Each row is a point on a landscape with many peaks, with its height.
A climber steps from a point to the highest of its 2 nearest points, and stops where none of them is higher. Distance is the straight distance between rows; heights are no part of it.
Q949: [ 97 142 138 134 157 158 102 122 161 136 158 154 160 148 158 108 100 149
 117 147 116 131 142 141 105  93  68 115 103]  h=424
Q42: [141 134  72 131  89 136 113 122 136 122  82  75 116  96 137 124 128 129
 167 129 137 152 113 161  91 133 169  99 161]  h=545
Q341: [ 72 154 156 159 152  86 198 154 124 106 125 161 114 150 169 170 123 122
  67 138 103 102 120 126 110 142  70 159 108]  h=314
Q750: [136  88 124 115 131 141  44 146 119 128 186  79 132 138 117  49  82 148
 178 117  89 144 129 137 126 104 137  84 130]  h=341
Q580: [110 110 171 152  90 121 166 117 115 119 110  98  84 121 145 171 150 162
 172 111 138 163 143 145  78 169  89 118  92]  h=423
Q175: [144 123  76 158  80 141 114 128 127 110  99 108 125  82 122 103 109 116
 160 120 129 112 134 125 122 122 221  98 126]  h=505
Q270: [102 131  64 131  61 192 116 134 157  99  88 168 141  87 120 155 121 143
  98 150 171 143 126 159  81 167 161 132 126]  h=578
Q104: [102 187  64 122 156 127 123 128 155 147 122 122 148  90  76  89 120 119
  62 133  78  81 138  71 150  97 207 112 154]  h=473
Q148: [105 130 145 166  92 136 129 130 129 176 148 151 122 113 128 132 181 135
 170 142 144 152 168 137  68 153 138  65 101]  h=11
Q445: [181 171 146 207 154  80 181 135 121 135 190 157  99 109 129 152 164  80
 108 148  75  61 127  57  94 116 164 100  53]  h=71
Q389: [ 91 148  90 134 110 168 151 141 116 149  67 181 117 103 105 147 113 144
 150 111 111  85 126  84  93 141 186 139 100]  h=495
Q394: [138 143 131 119 146 116 108  99 135 137 135  99 191 139  96 131 128 114
  78 136 117  95 158  41 202  68 196 152 178]  h=191
Q974: [115 152 125 179 102 129 158 144 160 114 117 113 132 114 128 115 161 132
 107 154 138 139 132 177  99 123 118  93 114]  h=226
Q385: [117 118 138  58 171 115 114  97 161 105 132  98 184 156 123 164 110 162
  67 130 143 139 156 154 166  98  60 171 164]  h=140
Q958: [111 125  93 101  96 161 106 122 152  74  96 152 159 107 121 165  80 144
  90 125 181 144 139 152 116 143 110 167 133]  h=646
Q486: [142 134 116 103 117 134 132 112 125  46 103 113 171 130 138 150  94 137
  67 126 166 138 119 132 148 132 110 194 164]  h=586
Q208: [118 113  71 131  61 165 133 130 140 117  81 145 135 117 164 171 164 126
 119 140 176 162 103 186  84 166 139 123 145]  h=528
Q859: [117  98 143 137 135 156  80 123 121 125 183 126 118 118 139  67  84 167
 162 107  86 131 143 106  98 117 132  91  93]  h=387
Q495: [126 175 175 156 158  81 182 118 126 121 120  85 152 144 124 120 164 145
 134 136  91 114 143 119 106  83  92 104 124]  h=137
Q570: [149 138 108  96 149 130 108 141 143 123 119 136 120 123  97 104  89  92
 138 108 105 108 105  68 208 118 193 178 162]  h=522
Q964: [ 99 152 142 145 127 136 132 139 113 160 108 177 145 163 128 131 126  94
 122 115 125  84 119  48 173  97 154 165 130]  h=439
Q24: [ 86 142 155 178 132 119 182 133 130 159 125 171  85 109 156 185 141 135
 138 132 107 129 155 110  53 174 123 100  71]  h=70
Q573: [125 134 154 165 116 132 128 164 125 142 146  96 114 105 121  95 143 133
 158 141 107 129 141 148 112  82 147  68  97]  h=187
Q752: [163 116 156 110 100 145 161 122 146  78 120  74 146 118  98 123 218 149
 111 115 183 172  99 219 133 164  37 147  81]  h=283
Q608: [123 116 191 137 162 110 136 133 116 183 184 172  86 100 128 140 132 119
 154 115 103 154 166 112 117 156 108  91  88]  h=31
Q942: [173 122 129 131  95 125  87 115  95 120 154 115 147 116 102  85 139 117
 119 126 159 144 138  83 154 136 189 118 181]  h=240
Q291: [ 67 109 115 102 106 156 139 176 145 154  82 197  87 121 135 192 131 148
 158 136 151 138 130 160  83 182 121 152  96]  h=624
Q491: [164  97 189 144 126 144 155 168 102 109 171 185 102 143 135 116 141 118
 145 152 122 116 106 152 165 112 110 126  95]  h=521
Q682: [118 129 132  94 100 149 126 152 148  57 100 115 170 156 121 120 155 152
 119 120 142 150  86 169 132 118  52 174 152]  h=395
Q374: [208 137 123 119 142 118 108 105  98 157 160 153 132 131 124 137 139  97
 107 155 154  81 126  97 148  93 170 115 139]  h=297
Q13: [132 136 129 139 109  91 101 109 130 117 160  93 165 114  92  80 147 117
  82 124 131 125 172  79 178 105 190 108 175]  h=217
Q888: [192 101 172 108 143 109 163  86  89  97 138  23 121 139 129 102 154 141
 138 117 170 172 126 180 159 162  60 143 108]  h=318
Q15: [144  80 194 115 147 137 130 166 130 115 176 144 109 148  99  95 131 130
 144 137 127 179 113 180 178 147  73 132 108]  h=442
Q333: [130 120  92 110  85 142 119 157 139 107  77 103 102 122 127 136 139 147
 212 131 118 152  84 180 104 143 132 136 161]  h=598
Q419: [157 108 131  87 155 129 108  97 131 113 154  71 189 160 144 133 122 140
  60 161 131 132 130 147 200  64 114 143 188]  h=185
Q701: [111 142 162 102 144 108 157 128 126 145 114 108 138 136  99 143 169 146
  69 123 143 146 135 161 147 103  79 123 156]  h=256
Q606: [141 160 133  98 148  99 112 100 127 142 103 123 154 152 105 162 103 125
 158 134 135 103 149  92 146  93 127 159 169]  h=205
Q713: [183 142 106 146 131 137 122 120  99 179 118 149  90 119 142 163 134 113
 163 151 144  83 112  94 100 121 189 108 114]  h=338
Q366: [110 146 137 112 150 105 154 135 118 141 134 169  95  98 118 161 142 158
  82 125 105 119 143 148  82 137 100 107 126]  h=324
Q795: [135 153 182 167 120  95 177 141  95 129 148 119  96 110 129 152 166 143
 143 148  80 111 135 132  93  89 105  76 104]  h=147
Q691: [ 82 100  91 134  94 173  82 114 132 111 139 146 141 114 138  59  90 160
 160  86  92 131 142 100 114 144 153 115 118]  h=431
Q709: [142 122 161 136 101 111 161 159 107 109 155 193  94 140 141 151 164 124
 124 162 138 114 110 151 134 161 106 144 126]  h=595
Q73: [102 134 162 141 119 152  80 124 156 120 152 114 149 155 124 101  98 151
 181 133 131 164 150 131 118 114  66 123 112]  h=365
Q71: [113 138 104 127 139 137 157 132 146 129  81 151 138 134 158 136 164 138
 123 112 162 145 116 160  75 178 104 144 126]  h=597
Q157: [109 119 124  94 125 117 105 121 123 136 126 142  93 114 121 144 111 155
 134 102 119 144 141 152 104 142 107 117 143]  h=275
Q283: [ 97 110 100 124  98 154 149 154 137 156  90 173  88 106 127 151 159 150
 171 121 113 131 127 143  81 170 174 113 116]  h=549
Q787: [209 144  99 119 118 125 104 110 102 130 137 133 151 122 124 130 135  83
 131 156 182 118 104  88 156 142 183 147 182]  h=266
Q509: [161 114 134 118 180  63  96 117 143 146 176 100 101 131 114  84 111 103
 168 110  82 122 136 108 171 121 148 114 146]  h=106
Q332: [108 124 123 105 145 150 135 154 138  82 108 161 158 162 159 113 121 155
 107 114 123 118  92 154 118 117  75 172 129]  h=451
Q492: [ 91 156 102 144 147 134 143 129 141 121 105 161 111 118 126 127  71 130
 110 101 106  86 128  55 120 153 171 173 103]  h=452
Q412: [165 104 136 133  92 147 138 150  99 133 124 166  98 150 153 146 155 115
 171 161 160 140  95 157 134 168 138 143 143]  h=525
Q12: [ 83 163  78  86 166 126 140 147 176 106  61 140 179 129 133 146 105 114
 100 120 175 130 124 133 127 155 111 198 167]  h=599
Q687: [134  88 187 110 158 142 119 100 119 142 142  70 122 131 121 121 112 156
 106  90 142 185 141 162 141 117  65 110  92]  h=218
Q219: [128 164 100 119 176 112 168 117 154 110  92 137 166 148 160 145 129 127
  78 135 178 121 129 151  96 166  87 175 135]  h=665
Q290: [172 116 108 108 159  78  80  84 138 147 172  95 135 142 128 109 106  72
 118 121 118 114 140  77 204 115 180 139 173]  h=139
Q144: [110 141 127 153 117 148 110 135 110 202 119 147 126 139 124 112 135  87
 144 133 138 107 125  86 161  91 172 104 129]  h=405
Q537: [112 121  97 126 107 147  75 153 124 164 131 104  76 111 109 101  72 108
 197 135  82 112 115 121 163 106 184  98 136]  h=516
Q778: [141 129 151 108 148  88 134 129 139 143 140 104 153 135  99 112 178 111
  99 140 123 132 143 152 189  79 134 108 174]  h=295
Q402: [171 106 102 114 129 143  78 104 134  96 160  81 185 137 154  99  93 114
  79 157 146 132 132 147 175  73 152 117 167]  h=221
Q307: [107  79 175 138  67 130 111 136 105 128 145 113  69 126 136 164 132 158
 213 121 103 170 140 150 101 147  97 100 100]  h=368
Q433: [116 193  86 162 164 105 140 129 167 132 138 156 136 104  79 128 103 117
  52 156  80  66 141  65 112 110 186 130 116]  h=434
Q299: [116 100 116 143  89 159 155 153 145 104  99 129  83  92 136 144 154 177
 151 128 108 148 113 179  64 159 156 102  83]  h=492
Q338: [ 94 153 143 177 117 101 189 126 146  92 117 121 145 130 139 150 158 129
  50 146 120 127 131 171 108 110  73 120 112]  h=264
Q566: [ 87 131 106 162 128  85 194 147 116 113  99 166  88 150 196 187 123 107
 110 121 100  82  99 126  99 150 113 162 107]  h=363
Q727: [ 71 148  94 160 140  85 183 149 132 113  91 169  88 126 153 162  97  99
  90  91  86  69 108  77 121 155 160 179 104]  h=411
Q100: [150 148 114 116 125 107 134  88  89  78 127 128 152 136 145 156 102 138
  51 133 150 109 119  84 116 145 130 177 182]  h=539
Q842: [162 114 128 146 137 159 105 136  89 207 123 130  94 137 150 115 129 100
 175 132 148 121  97 116 134 120 180  94 118]  h=372
Q435: [122 164 153 134 159  94 143 107 144 116 104  79 140 157 133 147 103 138
 171 132 117 114 143 126 128  90  81 150 136]  h=172
Q833: [ 93 158  95 125 146 131 155 130 167 120  67 134 182 140 125 119 132 110
  87 114 137 119 125 131 157 103 142 153 155]  h=548
Q807: [ 74 106 115  86 128 135 115 158 128 172  84 178  93 140 136 202  87 108
 163 126 171 133 136 157 126 154  99 163 121]  h=546
Q151: [170  90 146 105 144  97 103 112  99 135 173  96 171 177 135  86 169  98
 132 134 134 141 128 145 198 100 109 112 183]  h=336
Q901: [ 70 181  59 144 134 136 147 114 141 130  74 132 192 118 103 114 123 113
  65 115  97  93 129  83 117  99 179 128 153]  h=509
Q365: [176  84 165 104 159 113 121 104  75 142 169 126 135 175 151 104 143 125
 136 118 136 139 118 142 160 126  85 121 141]  h=386
Q243: [106  67 159 134  76 180  72 158 113 138 154 105 100 136 108 110 112 164
 223 122 107 188 116 150 105 132  97  89  90]  h=313
Q456: [113 174  97 108 173 113 122 133 154 155 135 175  95  88  92 140  94 140
  86 140 109  92 150 110  99 139 151 121 127]  h=381
Q37: [143  94 114 116 112 149  66 103 146 108 142  77 158 147 146 118  89 116
 138 136 159 167 126 189 156  91  93 115 140]  h=268
Q571: [112 109 126 113  98 177  45 129 146 119 146  78 159 128 102  91  85 157
 147 135 127 162 133 157 121  83 102 102 121]  h=315
Q957: [115 117 143 130 172 155 150 153 138 148 122 170 121 157 177 109 130 131
 150 113 137 138 101 142 105 161  94 149  97]  h=526
Q951: [140 151 162 188 162  93 204 126 108 157 160 167  92 101 156 177 162 105
 127 128  76  93 137  90  63 146 129  93  64]  h=103
Q57: [122 111  96 101 111 144  88 151 132 134 109 126  95 122  91 108  60  87
 190 120 104 131 104 114 207 123 179 157 160]  h=566
Q980: [155 167 127 193 111 130 109 129 105 169 143  91 106 109 127 119 124 112
 128 172 146  95 136  90  94 103 200  78 109]  h=302
Q555: [151 102 165 135  96 123 169  87  94  99 107  39 103 126 140 142 176 165
 148  98 167 173 122 171  94 176  56 133  87]  h=371
Q474: [ 92 121 175 160 126 131 159 153 135 167 153 170  91  82 121 130 169 137
 159 115  93 157 165 125  81 158 133  65  74]  h=38
Q391: [104 122  60 120  75 173  78 118 124 117 122 111 154  82 117  58 104 131
 135 108 125 139 139 107 120 143 198 100 152]  h=469
Q455: [115 127 138 104  78 120 169 140 138  45 100 111 157 131 107 143 202 161
  91 103 165 153 106 179 102 167  40 175 123]  h=337
Q246: [181 151 108 109 160  74 112  86 144 145 162 121 161 153 123 142 149  76
  83 132 128  87 136  31 205 115 177 173 171]  h=166
Q845: [187  62 184 123 161 144 138 101  92 139 140  55 113 150 130 120 123 134
 181 107 161 188 118 189 135 147  60 112  73]  h=267
Q334: [131 139 121 140 156 141 119  94 130 106 142 142 173 154 167 112 103 144
  71 131 134 104 137  98 118 112 123 143 132]  h=488
Q111: [144 122 110  87 127 118  97 112 129 126 108 136 144 128 105 135 111 126
 153 112 145 140 138 138 139 129 130 138 175]  h=236
Q895: [138 113 166 106 200  83 114 128 145 182 187 143  83 117 108 111 113  98
 143 120  96 142 152 129 175 129 118 103 122]  h=72
Q190: [191  96 141 112 126 136 157 120  83 121 132 127 121 160 156 119 172 121
 156 148 174 151  94 178 145 172  86 139 138]  h=459
Q417: [124 133 130 106 152 149 101 142 134 149 158 180 123 139 101  88  99 114
 128 112  92  83 120  41 188 109 171 160 117]  h=480

Call two points neighbours if one is among the 2 nearest of the other. Go from one point of each pair to the other, from neighbour to neighbour, staying as high as possible. Name the lowest point that can't be avoided.
Q291 / Q951 | Q445
Q333 / Q958 | Q571
Q219 / Q958 | Q208

Where does a climber stop that starts at each point below?
Q435 | Q219
Q608 | Q57
Q402 | Q958
Q778 | Q709
Q750 | Q333
Q980 | Q57
Q13 | Q57
Q455 | Q219
Q445 | Q291
Q566 | Q291
Q433 | Q219
